Each row is a point on a landscape with many valleys, with its height.
From any point a ball takes the steepest step (drop divided by distance) to one of its 2 nearest points. It stops when none of these is lower. Distance is the straight distance between rows; heights are no part of it.
lifes: [ 88 140  76 109 158 173 149  64 187 155 118 217 181 134 151 152 142 146
 174 113 108 186 165  86 130 162]  (h 2.85)
leged: [124  90 185 118 125 186  99  71  92 168 140 113 133 143 170  91 126  91
 104  78 167 142 135 180  80 115]  (h 5.28)
bem: [121 129 111  32 148 187 120  87 154 166 123 115 118 145 117 159 132 129
 117 110 119 180 135 102 129 159]  (h 3.02)
Zoku: [127 162 159  97 154 125 148 169 123 125 125 132 162  61 151 194 106  59
 108 105 170 189 132 103 164  83]  (h 3.62)
gonin: [132 137 180 180 157  84 145 167 139 126 149 105 121 117 134 121 155 116
 112 183  98  81  82 121 136  78]  (h 8.87)
Lilo: [ 76 135 161 147  91 151 121 128 144 133 136  90  92 128  94 137 123 130
 145 138 109 161 111  92 140 168]  (h 5.24)
peb: [152  98 124  80 116 103  77 142  94 157  53 130  87 154 122  71 136 132
 122 103 102 124 167 140 109 145]  (h 5.77)
folo: [138  83 105  98 144  97 120 107 122  91 163 118 155 137 156 170 123 100
 129 134  96  92 132 130 112 174]  (h 6.68)
zaf: [109 131 134  89 161 158 188  80 163 147 162 128 165 122 122 124 140 125
 117 126 159 161 118 135 151 129]  (h 1.15)
rofu: [133 148 152 164 114 192 139  71 112 157 118  96 128 160 109  66 118 126
 118 109 155 163 109 154 125 122]  (h 2.31)
teko: [ 71 141  54  87 111 135 117 112 154 129 120 200 123 120 161 109 127 134
 172 110  94 180 163  58 157 154]  (h 3.78)
Gune: [156  97 100 161 159  93 115 130  80 108  74 104 119 150 116 104 124 121
 114 121 137  79 142 151  91 164]  (h 7.65)
pef: [127 170 159 232 139  95  98 178 110 105 114 111 139 113 107 182 123  88
 140 139 133 145  75 170 129 106]  (h 4.41)
dufib: [ 78 143 163 118 123 161 172 153 142 124 116 106 100  55  94 162 156  88
 112 136 170 144 157 113 138 122]  (h 5.67)
furoz: [ 88  87 126  93 154 122 143  99 212 115 130 195 158 165 169 170 139 162
 167 119 151 165 178  73 168 115]  (h 3.44)
Zelag: [144 122 213 170 123 179  72  85  95 154 146 113 138 103 167 123 135  61
  91  53 161 149 125 208 109 101]  (h 5.15)
Fofav: [145 186  97 168  99 135 118 179 134 139 158  90 108 140  76 111 136 142
 150 133  79  73 120 160 140 117]  (h 4.59)
futi: [143 133  71 133 150 118 149 164  93 171 103 182 164 121 121 101 137 141
 105 128  18  80 140 143 126 124]  (h 5.44)
gal: [119 138 174 132 123 120 126 136  78 104 106 119 127  81 118 167 125  91
  80  98 188 181 155 136 135 118]  (h 5.25)
dud: [107 106 116 138 144 165 129 126 179  87 142 112 125  58 132  98 169  94
 202 164 169 130  98  93 168 125]  (h 5.39)
Vuga: [ 76 115  72 111 165 121 156  80 149 168 120 181 184 118 162 121 134 148
 159 108 112 155 124  95 142 156]  (h 2.48)
tisaz: [136 137  89  93 147 119 154  83 107 138 148 173 200 140 166  72 115 143
 106 118 139 120 161 148 140 121]  (h 1.85)
ret: [182 149  80 112 114 129 130 130 126 169  76 140  97 149 119  18 102 117
 136 105  76 114  98 163 135 125]  (h 5.84)
doled: [ 77 112 141 141 112  79 168 169 142 192 119 195 158 132 108 134 129 174
 127 177  96  60 107 109  92  71]  (h 5.01)
zalur: [ 99 148  84  78 156 175 164  93 170 132 155  95 106 131  87 151  87  96
 125  86 163 144 120 113 149 134]  (h 4.11)
mokal: [101 164 200 105  67  96 130 137 142 105 140 138 106 145  85 124  89 128
  91 125 156 154 134 141 117 137]  (h 6.26)
vipa: [189 152  50 122 167 146 152 131 128 168  82 156 126 136 141 111 146 176
 172 123  73 105 116 116 142 121]  (h 4.39)
Dugo: [141 135 194 147 104 111 121 146 132 129 121 123 138 105 111 121 179 151
 134 192 102 124 111 157  92 138]  (h 2.52)
muvel: [143  91 154  78 114 187  73  71 115 171 113 105 104 150 152  69 127  91
 135  73 138 139 144 172 100 146]  (h 5.40)
sel: [ 77 124 173 155  76  94  95 155 134 107 160 105  97 127 117 161 117 143
 120 141  79 126 130 118 119 153]  (h 5.48)
Muzu: [133 165  85 147 147 150 110 115 134 146 116 157 128 126 150 112 124 187
 185 161 131 171  94  85 132 129]  (h 6.30)
duv: [141 113 119 173 122 141 169 135 108  97  98  92 130 113 105  99 109 152
 143  78 163 151 113 134 177 108]  (h 7.00)
nog: [116 197 176 156 110  86  57 133  98 125 166 136 108 149 107 144 118 126
  94 136 136 160  85 202 101 119]  (h 4.14)
Bifun: [ 77  92 129 111 145 141 159 117 197 128 146 113 133 111 110 169 114  75
 156 129 162 159  69  93 160 116]  (h 3.51)
negu: [ 92 103 184 105 156  87 122 149 168 111 126 124 137  96 162 169 143  36
 148 159 168 171 112  91 155  97]  (h 6.16)
fuf: [131 146 147  75 104 126  88 125 163 121 159 101  60 129 107 105 102 102
 133  89 140 138 123 141 153 129]  (h 4.70)
donal: [151 175 187 165 121  63  97 187 154  96 180 161 139 145  90 157 116 112
 107 135 146 133 109 196 135  76]  (h 6.57)
Laz: [ 88 101 134 130 113 160 164 117 145 164 120 145 146 119 131 155 139  90
 144 176  62 116 137  60 130 212]  (h 5.72)
lav: [167 177 134 141  83 158 138 105 131 151 133 140 167 143  98  78 122 154
 123 116  68 161 116 164  98 168]  (h 2.86)
reru: [174 170 146 131 142 164  79 124  79 142  90 117 109 135  97 103 172 160
 130 197 139 136 137 142  77 164]  (h 2.56)
zos: [148 166 224 171 109 144 138 134  98 153 117 120 100 151 105 110 117 120
  82 122 167 125 145 197 120  58]  (h 5.96)
tadu: [160 135 176 121 144 116 143 128 140 115 129 104 146 106 130 115 170 135
 131 190 167 126 131 137 106 124]  (h 2.10)
Muz: [141 117 152 133 150 116  95 124 125 105 161  78 102  66 144 164 169  80
 135 138 110 123 104 134 156  87]  (h 3.76)
tok: [126 161 182 125 143 111 122 164 120 130 125 111  67 109 117 187 111 102
  98 147 149 133 105 114 117 104]  (h 4.76)
Bover: [106 171 105 144 163 122 191  91 131 160 119 142 111 171 111 129  82 179
 130 104 155 145 118 110 143 117]  (h 4.49)
pige: [ 45 131 134  72 144 125 164 116 150 150 119 157 109 123 121  94 140 110
 128 125 149 140 152  84 150 135]  (h 2.93)
Gik: [119 105 113 135 122  97 153 135 140 158 125 139 144 134 125 122 119 148
 152 153  82  82  68 105 115 129]  (h 3.75)
momav: [147 138 128 179 146 118 182 152 129 134 136 129 130 161 134 123 129 139
 116 173 121  53 150  94 146 138]  (h 5.14)
lifi: [188 147 159 114 134 144 143 129 159  71 170 106 108 144 116 138 103  88
 117 131 191 149 130 151 153 138]  (h 3.69)
zud: [ 58 107 117  63 158 132 149 105 206 134 132 140 113 130 111 124 136 109
 173 128 143 154  99  82 170 127]  (h 3.27)
mep: [ 76  69 105 141  78 109 119 147 139 144 129 175 161 124 167 154  93 148
 164 184  76  80 109  63 111 139]  (h 5.33)
vavit: [114 111 130 142 113  91 119 145 101  75 124 169 132 157 184 155 133 174
 127 173 154 129 163  89 148  95]  (h 9.26)
saz: [155 147 109 128 125 166 100 124  82 133 106 118 115 113 149 124 168 159
 128 183 144 133 161 108 108 148]  (h 2.19)
bul: [148  92 110 122 154 109  74 114  67 112  89  99  90 141 136 145 133 138
  87  98 143  98 166 161 103 138]  (h 7.75)
moziv: [115 102 164 122 149 112 189 135 118 148 122 127 136 107 131 117 124 140
  93  85 136 107 127 141 165  59]  (h 1.11)
Nef: [140 109 105  80 125 143  76  94  76 150 119 101  95 135 147  67 142 108
 111  80 156 122 154 182  83 130]  (h 5.51)
selu: [143 160 175 121  97  71 119 175 174  86 167 145 113 160 101 123  78 131
 114 149 152 114 109 145 130 110]  (h 6.42)
litom: [121  86 111 120 152 125 145 143 115  81 119 129 155  26 132 160 172 120
 144 147 204 153  87 104 118 117]  (h 4.60)
Nuluf: [183  92 147 153 110 113 131 137 140  59 134 115 166 108 142 137 144 155
 125 120 143 132 136 159 136 127]  (h 8.48)
davo: [ 72 150 157 142 156  93 152 119 112 143 129 153 141 143 144 144 149 129
 110 206 153 104 114  70  98 146]  (h 2.54)
Dutir: [115  87 139  96 174 133 109  86 120 112 135  92 142  97 148  98 171  88
 124 146 167 172 131 142 147 144]  (h 5.83)
Tonog: [126  75  84 147 100 115 141 168 137  83  77 156 149 135 113 155 121 164
 148 116 156 108 122 115 108 142]  (h 7.25)
kugu: [109  91 110 135 123  58  75 173  99 103 126 138 115 132 126 169 148 143
 112 111 108 129 125 168  96  86]  (h 4.51)
rur: [164 144 113 114 109 155 125 104 113 136 148 117 166 118 127 124 148 139
 122 130 106 138 138 156  87 197]  (h 2.72)
zuzi: [117 125  81 153 103  78  69 150  98  94 101 153 140 110 126  73 164 173
 176 159 117 152 117 129 104 135]  (h 6.07)
ludo: [162 118 104 140 107 156 156 125 114 132 122 143 170 130 132  75 142 187
 120 111 120  91 185 147 148 109]  (h 1.95)
pibez: [139 126 108 154 106 138 134 165 138 138  93 180 155 142 110 152 106 153
 174 195 120 121 105  92  84 188]  (h 7.45)
kipef: [117  71 153 142 121  92 130 150 173 129 162 132 175 109 157 144 127 128
 141 162  96  86  54 108 139 110]  (h 3.54)
Defoz: [122  89 126  55 138 171 121 116 141 155 127  84 126 105 132 184 145 158
 132 124 120 145 135 102 127 147]  (h 3.26)
Ronaf: [128 163 127 145 136  95  37  97  84 137 138 105  94 145 121 135 133 126
 101 103 130 141 108 207  94 109]  (h 3.97)
dopu: [113  99 144 129 123 112 116 162  78 122 113 112 118 102  98 139 140 134
  67  67 143 102 162 185 121  62]  (h 4.84)
Vonuv: [144 147 174 176 141 109 155 175 116 159 152 120 131 116 113 108 158 143
 100 153 118  71 128 163 148  28]  (h 8.79)
ros: [136 128 133 112 100 205 156  75 123 143 141 101 139 154 117  99 102 126
 103  72 169 168 142 141 136 121]  (h 2.55)
bif: [108 133 118 149 112 150 120 123 157 115 143 137 116 131 108 188  82 144
 163 160 158 166  84  66 109 170]  (h 3.60)
gulo: [143 146 104 105 136 139 142 112 130 130 118 101 103 141  82  69  94 108
 125 117 147 105 129 134 119 204]  (h 6.78)
mika: [147 132  90  61  90 144 109 119 135 119 173 132 144 100 137 130 132 163
 113  91  69 113 187 153 123 140]  (h 8.15)
Zeral: [189 181  46 103 111 113 123 134 131 102 149 131 125 121 122  63 114 101
 146 135  98  93 123 161 125 177]  (h 6.36)
zetu: [104 118 125  86 110  71 102 156  85 111 143 129  99 115 108 150 120 157
  68  89 119 112 164 145 106  95]  (h 4.68)
rok: [154 147 156 147 141  96 163 171 134  92 146 144 188  83 130  99 151 131
 101 145 178 132 107 168 142  61]  (h 8.66)
bubul: [108 137  64 127 148  95 186 146 115 161 113 162 176 122 106  87 128 148
 117 102  85  68 145 135 131 105]  (h 5.27)
Viso: [115  96 145  78 138  95 109 104  93 147  93 126 102 137 123  63 129 123
  99 110 133 130 151 151 110 126]  (h 5.66)
rize: [165 125 153 161 167 112 151 122  94 135 135 100 146 150 144 121 163 141
  91 186 107  52 152 139 123 121]  (h 5.41)
tadi: [110 118  82 157 109 129 135 145 132 102 117 133 151 107 155  82 144 144
 161 151 123 103 148  93 133 155]  (h 4.72)
Mokib: [ 80  88  94 180  79 100 145 181 138  89 106 137 145 123  83 123 103 134
 152 122 145  99  98 125 110 159]  (h 7.16)
Milad: [131 125 105 120 133 140 182 135 131 125 149 136 130 129 129 108 123 157
 124 110 124  94 170 130 169  72]  (h 1.51)
mur: [177 141 151 189 149 115 115 131  89 151 103  85  99 160 147  91 175 140
 115 153 107  60 164 152 132  79]  (h 5.61)
sabin: [ 94  69 179 120 128  78 125 148 132 109 141 140 177  82 143 131 159 133
 127 148 109 113  99 123 109 119]  (h 3.31)
nevaz: [112 138 155  96 144 173 122  62 116 147 170  94 117 121 114 157 121  80
  85 129 164 142 140 144 111 177]  (h 3.89)
sevad: [130 103 120 170 132 105 159 181 141 120 126 130 112 125 144 134 120 175
 170 145 113  54 108  92 173  53]  (h 9.04)
samub: [124 136 115 167  89 123 116 156 127 141 165 103 151 118  83 134 149 146
 119 101  74  92 124 194 113 128]  (h 4.86)
fam: [104 154 135 140 136 115 170 124 150 128 156 154 133 169 132 153  84 164
 128 122 119 118 116  82 150 104]  (h 4.69)
lota: [136 122 109 214  84 160 127 141 140  85 107 106 139 138  96 105 116 167
 162  97 138 147 128 130 142 134]  (h 6.89)
rezib: [164 151 108 107  81  98 118 153 130 120 141 177 199 117 131  76 144 162
 150 167  94 140 129 146  96 149]  (h 2.74)
fub: [128 126  97 172 119 138 102 133 103 112 130 150 162 112 159 114 161 185
 176 175 122 173  97 113 118 112]  (h 6.20)
Dibem: [189 130 101  90  97 200 172 113 152 150 118 160 142 145 137  96 112 111
 135 124  93 148 176 114 142 180]  (h 7.84)
lekiz: [ 86 146 128 126 132 156 176 109 134 185 118 128  98 121 136 144 129 126
 133 159  82 102 149  66 143 160]  (h 5.95)
Kir: [162 143 179 151 110 153 152 105 149  86 161 103 153 129 127 121  95 100
  97 101 174 158 138 167 166 118]  (h 3.38)
lunog: [ 68 130 123 105 106 155 182 141 125 151 129 134 113  70 116 153 151 130
 118 162 142  97 162  83 123 140]  (h 5.93)
kuf: [164 124 111 191 171  96 121 147 111 110 111  92 130 164  87 151 129 123
 115 115 122  87 114 185 106 128]  (h 7.55)
Rak: [111 104 154 123 129  93 163 126 121 154  58 142 121 145 116  91 136 163
 154 116 126 117 133  92 136 128]  (h 3.86)
zon: [150 133 193 127 106 143  77 135 114 151 107 107  70 137 105  71 105 104
 112  68 186 127 112 203  99  85]  (h 5.74)
biguf: [153 176  50 112 136 123 138 110 166 130 154 161 116 167 160  53  95 143
 171 148 112 138  95  89 157 142]  (h 4.62)
pasa: [165 173  98 188 104 156 147 131 123 148 124 111 133 185 111 104 110 155
 151 143  71  98 123 140 124 138]  (h 4.27)
tivu: [130 160 146 174  83 151 145 112 116 150 131 119 183 145 108  46 133 157
 122 120 114 147 126 174 119 124]  (h 2.59)
mar: [123 174 160 214 155 109 133 184  79 117  86  84 138  80 120 158 135  78
 125 121 131 170  77 134 153  85]  (h 4.23)
dazo: [ 94 171 128 112 143  79 152 122 119 154 133 179 158 132 143  82 135 144
 128 186 136 125 110  98  96 162]  (h 2.11)
pasov: [106 122 151 153 153 114 166 121 138 127 134 114 105 178 132 145 106 113
 106 139 146  92 132  94 145 126]  (h 4.89)
bine: [175 129  78  97 172 121 137 115 113 174  60 152  84 175 154 122 117 166
 151 101  97 112 143 104 143 130]  (h 4.22)
rufe: [161 146 125 145 131 160 118 130  90 171  97 117  67 166 150  79 142 173
 134 125 110  76 170 123 138  68]  (h 5.81)
Dazi: [107 152 118 170 143 120 124 195 100 114  86 128 124  89  85 202 155 131
 128 126 170 156  93 155 106  75]  (h 4.21)
vuke: [ 78  83 144 117 152 111 123 124 132  95 119 126 118  81 157 150 156  95
 129 140 167 164 111  99 138 126]  (h 6.00)
guf: [123 159 200 128  87 137 124 132 110 123 128 131  98 148 123 111 127 143
  69 125 146 141 168 142 129 106]  (h 6.11)
dafa: [107 176 167 149 158 144 177 143 121 127 115 138 143  71 137 177 131  69
 135 148 190 179 133  76 180  86]  (h 3.30)
kobop: [116 121 143 164 111 124 147 160 138  81 111 114 138 108 119 153 125 140
 133  69 142 154 103 121 164  84]  (h 7.09)
folom: [102 112 153  97 139 209 108  62 150 162 160  95 122 150 146 136 121  41
  93 112 151 126 163 159 128 145]  (h 4.17)
Mig: [127 156 197 122 131  92 104 141  66 132  98 126 117 105 123 159 103  66
  74  58 167 168 150 195 116  77]  (h 5.09)
dagum: [121 156  65 125 145 141 171 111 138 133 122 107  97 167 104 132  66 134
 113  79 183 133 102 120 144 108]  (h 4.34)
dop: [167 143 124 155 143 140 118 135  94 156  82 108 121 145  73 124 153 135
 137 163 104 112 127 135  76 204]  (h 2.87)
sudon: [ 85 131 124 112 133 132 154 132 173  95 157 109 115 136  90 170  88  83
 115 128 167 141 111  96 143 162]  (h 3.79)
Reset: [123  79 112 118  97 122 157 129 142 144 130 177 154 136 155 175  99 114
 139 152  71  96 134  65 124 164]  (h 5.49)
veli: [ 82  94 190 134 102  85 101 146 134 108 140 107  73 150 130 198 121 126
 106 102  87 134 122  90 141 119]  (h 5.68)
fuz: [117 101 144 135 112 121 112 141 110 115 120 103 122  83 108 165 177 142
 129 118  93  75 163 153 106 164]  (h 3.43)
pedu: [107 125  90  99 153 151 153 100 206 167 113 203 136 162 147 172 119 160
 184 122 126 169 145  69 158 159]  (h 3.16)
dumit: [133 124 209 142 128 104  80 151  68 161 120 135 109 102 110 143 130 100
  70  72 146 106 139 209 102  65]  (h 4.97)
Sovi: [ 95 109  93 143 123 124 121 138 115 105  97 168 144 128 115 167 135 157
 138 162 158 151 138  92  73 171]  (h 7.35)
zas: [111 134 131 121 117 103 100 102 110 121 114 126 109 165 125 147 104 156
 107  83 149 200  88 140 113 117]  (h 6.61)
zam: [131  51 122 142 111 123 125 137 142  51 151 114 163 114 140 173 130 130
 125  72 130 133 150 143 150 138]  (h 8.39)
Vulu: [157 158  77  88 132 200  95 107 118 143 145 108  76 106 151 113 142 141
 149 155 139 133 152 110 149 132]  (h 2.67)
ziviv: [139 109 120 119 125 156  64 117 118 116 111 112 114  87 101 132 164 120
 181 181 104 151 109  97  68 208]  (h 3.53)
bod: [121 142  91 101 112 206  97  98 159 113 153 102 101 124 103 130 136 112
 152 146 135 158 172  89 152 173]  (h 3.23)
lopi: [188 151 183 108 128 151 123  90 187  99 169  97 116 169 112 108  96 100
 135 132 152 117 129 163 122 176]  (h 4.06)
Beg: [ 95  84  78  98 159 138 146  97 136 134 152 135 136 156 172 163 123 129
 129 117 103 126 148  72 158 118]  (h 8.32)
timus: [125 108 154 169 138 121 144 159 134 126 112  99  87  98 148 150 158 141
 155 169 115  86  97  79 149  76]  (h 8.97)
gapo: [139 132 124 151  88 111 152 169 157  77 145 154 170  80 129 129 143 150
 137 147 176 121 113 140 137  99]  (h 8.58)
vus: [132 116 150 157 134 142 116 163 104  85 105 105 139  51 109 175 157 136
 136 138 174 144 106 142 110 115]  (h 4.40)
Mus: [132 150  66 103 113 121 130 149 143  98 130 121 115 123  97  62  99  91
 154 152 131  98 120 111 110 193]  (h 6.60)
foded: [100 125  86 149  99 138 143 141  99 119 114 134 132 109 131 101 130 126
 109 127  86  88 181 112 133 164]  (h 4.36)
gimus: [126 143  59 164 130 142 123 145  96 156 144 120 158 123 133 188 142 130
 131 140  44  53 113 137  99 131]  (h 7.21)
fofel: [141 134  73 130 138 126 145 133 116 158 169 141 156 118 159 149 126 109
 123 174  22  58 131 111  93 162]  (h 7.04)
rami: [168 152 165 153 114  80  99 186 138  77 116 148 144 145  93 142 118 130
 105 112 165 168 124 211 118  97]  (h 6.69)
zufu: [105  98 174 122 134  96 131 147 143 104 118 178 117 149 181 173 124 151
 125 165 182 152 124  82 139  87]  (h 9.32)
mas: [156 119 167  93 154 104 112 102 116 136 131  98 108 139 128 130 121 102
 103 102 176 121 108 187 120 100]  (h 2.91)
dekir: [181 144 104  84  70 181 139 145 165 119 153 148 148 123 139 125 124 143
 130 123  62 127 176 118 138 170]  (h 7.98)
sanoz: [108 117 170 118 100 144 162 150 125  96 108 128 116  87 101 149 142 138
 118 129 190 166 172 109 132 137]  (h 5.45)
Leluf: [ 97 117 185  96 137 137 112  98 167 115 187 114 136 141 175 157 159  99
 114 174  92 180 119 102 149 108]  (h 6.05)
Lub: [103 129  54 123 121 108 137 135 139 127  97 208  98 143 166  83 109 114
 175 109  87 147 160  71 164 180]  (h 4.08)
rus: [ 83 108 137 132  72 110 127 157 135 194 146 189 165 114 146 143 130 178
 141 159  69  90 127  90  94 104]  (h 5.16)
bipa: [169 153 135 118 161 136 101 128  92 107 148  97 101  69 165 156 143  99
 116 105 140 136 123 160 162  58]  (h 3.45)
zofi: [140 148 159 143 157  66 100 161 129  95 137 102  64 137 143 147 123 111
 122 147 151 127  88 132 121  86]  (h 4.55)
rep: [103  98 157 148 126  96 133 133 118 118 141 112 153  81 119 137 186 116
 125 158 109  89 117 121  76 160]  (h 2.98)
zok: [106  94 118 162  82 108 140 174 138 108 149 170 128  98 171 125 128 151
 160 183 135  60 133  75 162  73]  (h 9.12)
sipi: [ 76  73 117 126 117 126 168 117 121 107 142 115 164 153 151 179 101 113
  96 106 103 140 158  96 128 152]  (h 8.23)
kiz: [ 62 134 172 147 172 118 163 100 134 163 116 135 123 114 117 114 154 107
 124 177 158 154  92  87 142 147]  (h 2.92)
fus: [112 129 164 136 132  87  97 123 125 100 133 109 137 131 121 133 132 126
 136 136 127 190  66 124 107 147]  (h 6.51)
Paro: [186 163  89 156  99 136 151 150 139 112  98 181 146 138 110  92 126 134
 155 193 125 112 133 101  93 197]  (h 7.57)
Tuga: [124 166 104 112 126 180 126 111 133 125 133 114 116 160  99 185  88 156
 113 128 141 160 124  87 123 164]  (h 3.34)
kos: [168  74 132 107 141 160 100  97  92 152 140 127 139 165 181  99 109 119
  73  66 149  73 175 170  86 104]  (h 7.91)
lipe: [138 123  91 119 125 127  92 136  83 132  84 132 132  94 100 114 153  97
 144 175  74 120 112 118  68 220]  (h 3.21)
vip: [ 95 145 104 185  81 120 147 171 133  89 130 107 132 157  92 108  89 162
 133  93 110 129 127 132 135 147]  (h 7.02)
Kame: [161 155  40 113 132 124 139 135  79 170 117 142 155 119 108 109 133 139
 117 115  54 104 110 167  91 144]  (h 5.58)
golok: [154 110 158 125 129 137 134  91 123 146 156 108 138 208 174 120  79 117
  84  87 133 126 147 149 139 118]  (h 8.07)
Logif: [117  60 111  85 143 106 153 125 156  88 155 125 190 131 151 179 112 135
  99  74 133 132 127 118 143 122]  (h 8.31)
kuda: [170 122 159  89 103 147  86 119 107 181 101 117  94 132 129  43 119 125
 119  89 176  95 136 192  73  98]  (h 5.65)
bifus: [112 105 198 121 150 120 104 106 155 123 167  84 103 151 153 179 131  96
 112 104  87 154 129 109 151 113]  (h 5.86)
fasip: [143  62 166 124 178 108 131 104 139  89 138  94 146 130 160 177 146  81
 122 149 133 123 127 117 133 165]  (h 6.52)
fom: [169 141 163 148 160 106 138 178 110 123 144 115 144  91 100  89 146 111
  88 145 161 100 123 198 149  59]  (h 8.72)
noz: [160 119  91  84 166 138 177 112 166 169 126 153 141 101 150 106 152 164
 170 105  93 121 135 114 159 125]  (h 4.61)
biz: [207 113 122  98 138 153 132 109 120 153 122 122 122 191 165 102 103 149
 106  99 134  84 165 144 119  91]  (h 7.99)
nit: [156 162  84 128 101 144 125 110 125 187 123 142 121 176 131  30  74 123
 115  77 107  89 103 165 122 103]  (h 5.94)
filen: [129 159 157 121 120 209 122  75 108 130 143  99 103 140  86 179 107 124
 100 132 170 185 157 111 108 155]  (h 3.61)
Tetok: [173 172 185  86  83 145  76 100 164 139 172 115  85 137  95 116 111 122
 124 117 165 122 133 181 124 140]  (h 4.42)
Mili: [115  92 106 132 139 141 102 137 122  99 147  73  98  66 127 165 145 116
 170 130 119 119 108 113 135 138]  (h 3.70)
Torun: [181 148 107 142 115 166 170 129 137 125 105 158 135 142 125  77 131 106
 155 145  91 120 157 106 129 209]  (h 7.72)
ribe: [133 136 192  82 167 127 151 105 164 135 160 110 112 117 163 126 157  99
 104 172 133 146 116 118 173  82]  (h 6.22)
vaza: [145  78 195 129 188 110 133 153 148  85 135 108 131  87 148 178 151  28
 125 159 171 143 125 124 141 147]  (h 6.34)
Neza: [145 159 114 119 116 118  73 142 151  98 170 119 145 100  99  89 144 135
 155 142 126 114  90 182 106 162]  (h 3.42)
zat: [103 150 125 139 150 119  96 105 133 139 134 118 104 134 125 113 131 168
 178 156 124 190  58  88 125 136]  (h 6.40)
gogar: [156 117 197 113 126 132 126 114 132 134 151 112 147 124 125 120  92  83
  88  69 183 150 136 188 141 119]  (h 3.12)
vima: [ 97  73 183  93  94  88 115 159 184 114 108 175 113 153 150 142  98 163
 156 153 132 151 116  78 146 120]  (h 9.36)
rir: [155 147 130 135 129 110  47 106 107 128 142 108 119 137 122 116 163 139
 141 131 107 118 123 213  89 164]  (h 3.77)
fami: [ 80 150 173 144 183 130 178 122 157 138 126 128 111 107 121 153 140  64
 129 181 175 164 110  62 165 110]  (h 3.22)
Sovuf: [105 145 154 166 172  90 135 160  89 132  85 112 146  93 129 206 118 101
 113 105 144 158  88 126 133  61]  (h 4.05)
tegul: [169 141  34 127 142 106 147 114 140 121 106 177 113 153 136  76  98 104
 155 120  86 143 111 104 148 171]  (h 4.37)
Vasaf: [100 108 112 143 107 116 100 145  81 112 128 122  98  96 130 147 151 128
 124 149  69  74 185  95 103 182]  (h 3.91)
Pud: [150 125 134  72 119 177 134  64 155 169 126 104 121 158 110 136 100 134
 124  80 139 161 135 147 120 151]  (h 2.78)
fede: [108 176  93 127 141 142 143  91  87 160 117 144 112 121 146  82 127 140
 112 147 162 127 140 135 123 111]  (h 2.09)
Ked: [153 128 106 188  97 147  73 136 101  58 120  92 113 136 104 123 118 152
 146  88 143 162 123 164 138 140]  (h 6.77)
lodul: [135 118 120 129 103  70  91 164  97 115  66 161 113 154 124  62 134 146
 168 139 101 132 151 121 110 146]  (h 5.91)
duviz: [132 147 157 104 152 116 134 106 107 146 123 125 132 142 143  75 143 145
 121 190 165 147 119 126 120 137]  (h 1.69)
nulep: [137 135 197 165 109 212 113  77 117 138 156  82 130 105 134 149 106  52
  98  76 167 172 144 161 145 116]  (h 4.94)
gug: [ 75 138 116 151 119  85 167 178 152 153 139 188 154 176 107 137 101 191
 120 140  98  94 115 101 128  91]  (h 4.87)
Kub: [160 132 108 106  94 111 119 153 161 124 141 146 183  96  86 117 143 150
 154 157  93 111  89 162  69 174]  (h 3.07)
ror: [145  93 137 136 120 130 109 138 162  92 127 123 116 160 140 177 111 140
 162 156 115 130 104  76 107 185]  (h 3.88)
rud: [121 116  53 129 126 143 130 122 168 105 150 152 119  90 156  98 146 119
 199 163 157  99 115  72 150 147]  (h 5.08)
vemad: [116 130 145 118 140 114 136 151 120 119 134 124 138  88 156 237 112 110
 116  96 146 170 112 100 140  81]  (h 3.87)
Pime: [180 138  78  97 115 128 128 147 118 168  90 152 106 118 114  81 141 127
 138  95  33 125 112 165 144 138]  (h 5.71)
tif: [152 143 130 104 126 100 132 150 115 160  61 152  77 161 122 113 122 198
 145 129 116 117 152  88 139 108]  (h 4.04)
vizad: [124 132 152 109 144 132 199 105 133 152 107 114 127 110 106 120 129 121
 111 111 171 141 120 127 144 110]  (h 0.77)
zin: [155 142  83 106 114 151 136 118 108 119 135 134 193 102 136 104 165 181
 130 138 106 141 143 161 127 144]  (h 2.37)
Lazom: [ 89 142  90  96 124 158  98 102 188 140 122 181 102 163 146 125 120 165
 177 118 114 190 176  67 175 139]  (h 3.46)
duro: [150 182 108  98 126 112 146 122 122 169 141 150 123 173 109  88  93 143
 113 121 120  95 103 163 112  98]  (h 6.06)
pizi: [ 93  93  94 107 160 155 136 101 159 117 121 124 157  94 144  91 188 112
 175 145 167 172 128 100 155 148]  (h 5.64)
segil: [168 165  62  82 113 111 139 140 144 123 162 143 127 146 103  98  85 129
 121 126 105  87 123 167 107 134]  (h 6.17)
zab: [168 119  79 173 150  85  80 172 127 115 110 107 104 189 100 191 131 143
 156 138  86  71 123 166  83 141]  (h 7.44)
Toku: [143 130  54 193 133 115  99 172 106 143 130 113 154 141  92 196 157 152
 149 147  91  83 111 170  83 124]  (h 7.33)
fiv: [158  97 160  93 165 144  95  98 119 132 126  76 100  99 162 153 151 130
 118  85 155 160 119 147 133  72]  (h 3.15)
geke: [121 108  56 116 167 121 156  81 119 133 105 152 173 161 170  98 127 140
 139  94 134 146 138 127 143 147]  (h 2.18)
pozuk: [165 159 179 145 124 146 123 147 115 144  99  91  93 108  79  97 118 122
 112  94 184 145 102 180 137  66]  (h 5.85)
rabet: [135 147 155 155 128 200  93  92 130 137 175  81  78 144 153 180  83  37
 100  75 154 153 133 149 170 101]  (h 4.71)
vuvoz: [140 113 126 170 107 133 140 139 142 148 102 112 135 161 126 128 121 133
 159 127  46  92 107  96 136 159]  (h 3.99)
lufir: [ 97 128 113 176  85 108 116 147 135 118 137 188 129 123 172 152 118 189
 163 163 169 116 136  70 150  88]  (h 9.20)
bebig: [ 69 159  98  99 163 127 170  79 117 181 123 154 110 119 139  71 145 131
 138 144 133 125 171  99 160 130]  (h 2.53)
ronu: [114 138  75 144 120 108 144 158 107 124 149 130 179 131 122 130 127 145
  94 102  96  78 151 175 101 113]  (h 5.07)
bada: [127 109 126  91 175 150 171  78 130 140 169 146 199 153 175 108 117 142
  86 110 159 155 158 140 139 106]  (h 1.53)
mes: [136 151 121 143 128  56  62 177 112  93 125 131  78 153 106 157 131 127
 114 152 123 126 108 178 108  94]  (h 4.35)
ruzer: [161  78 133 104 141 126 106 108  76 112 122 108 139 143 143 160 122 115
  61  74 143  81 185 185 100 127]  (h 7.83)
tefo: [ 70 123 149 100  94 145  92 115 185  97 161  94  85 130  91 106 114  99
 150 116 132 185 113 110 157 165]  (h 4.99)
Lol: [139 126  65 115 159 129 137 101 127 120 166 144 159 140 165 150 117  86
 116 131  58  97 117 116 125 189]  (h 6.85)
kozop: [119  99  76 111 138 177  92 109 146 104 135  63  74 114 130 172 133 116
 170 143 111 123 135  79 159 163]  (h 3.28)
rar: [128 126 130 144  94 114  83 139 101 101 100 117 120 164 108 114 116 163
 120  74 131 167 123 164 136 107]  (h 6.67)
vosun: [106 143 146 113 155 202 103  58 126 162 143  80  93 139 150 163 131  29
  85 113 152 183 135 133 166 103]  (h 4.45)
Duko: [107  97 138 113 138 105 161 108 163 128 100 167 148 152 151 107 138 173
 157 105 134 138 154  77 158 125]  (h 3.67)
ged: [127 104 150 143 129 137 157  97 126 130 135 136 170 197 161 140 100 147
  76  98  91 145 162 104 139 135]  (h 8.14)

Call two points neighbours if one is among the 2 nearest of the other. Go from one point of each pair to the other, from neighbour to neighbour, staying as low as possible. Name the highest point that can't be avoided.
Tuga, duviz => Muzu
rofu, vizad => lav
mas, saz => Muz

Where does a ball stop that starts at each point below?
Leluf => mas
Mus => rep
lekiz => duviz
gulo => rep
rize => duviz
Rak => vizad
Ked => Tuga
zos => Tuga
litom => duviz
pef => duviz
biguf => vizad
vima => vizad
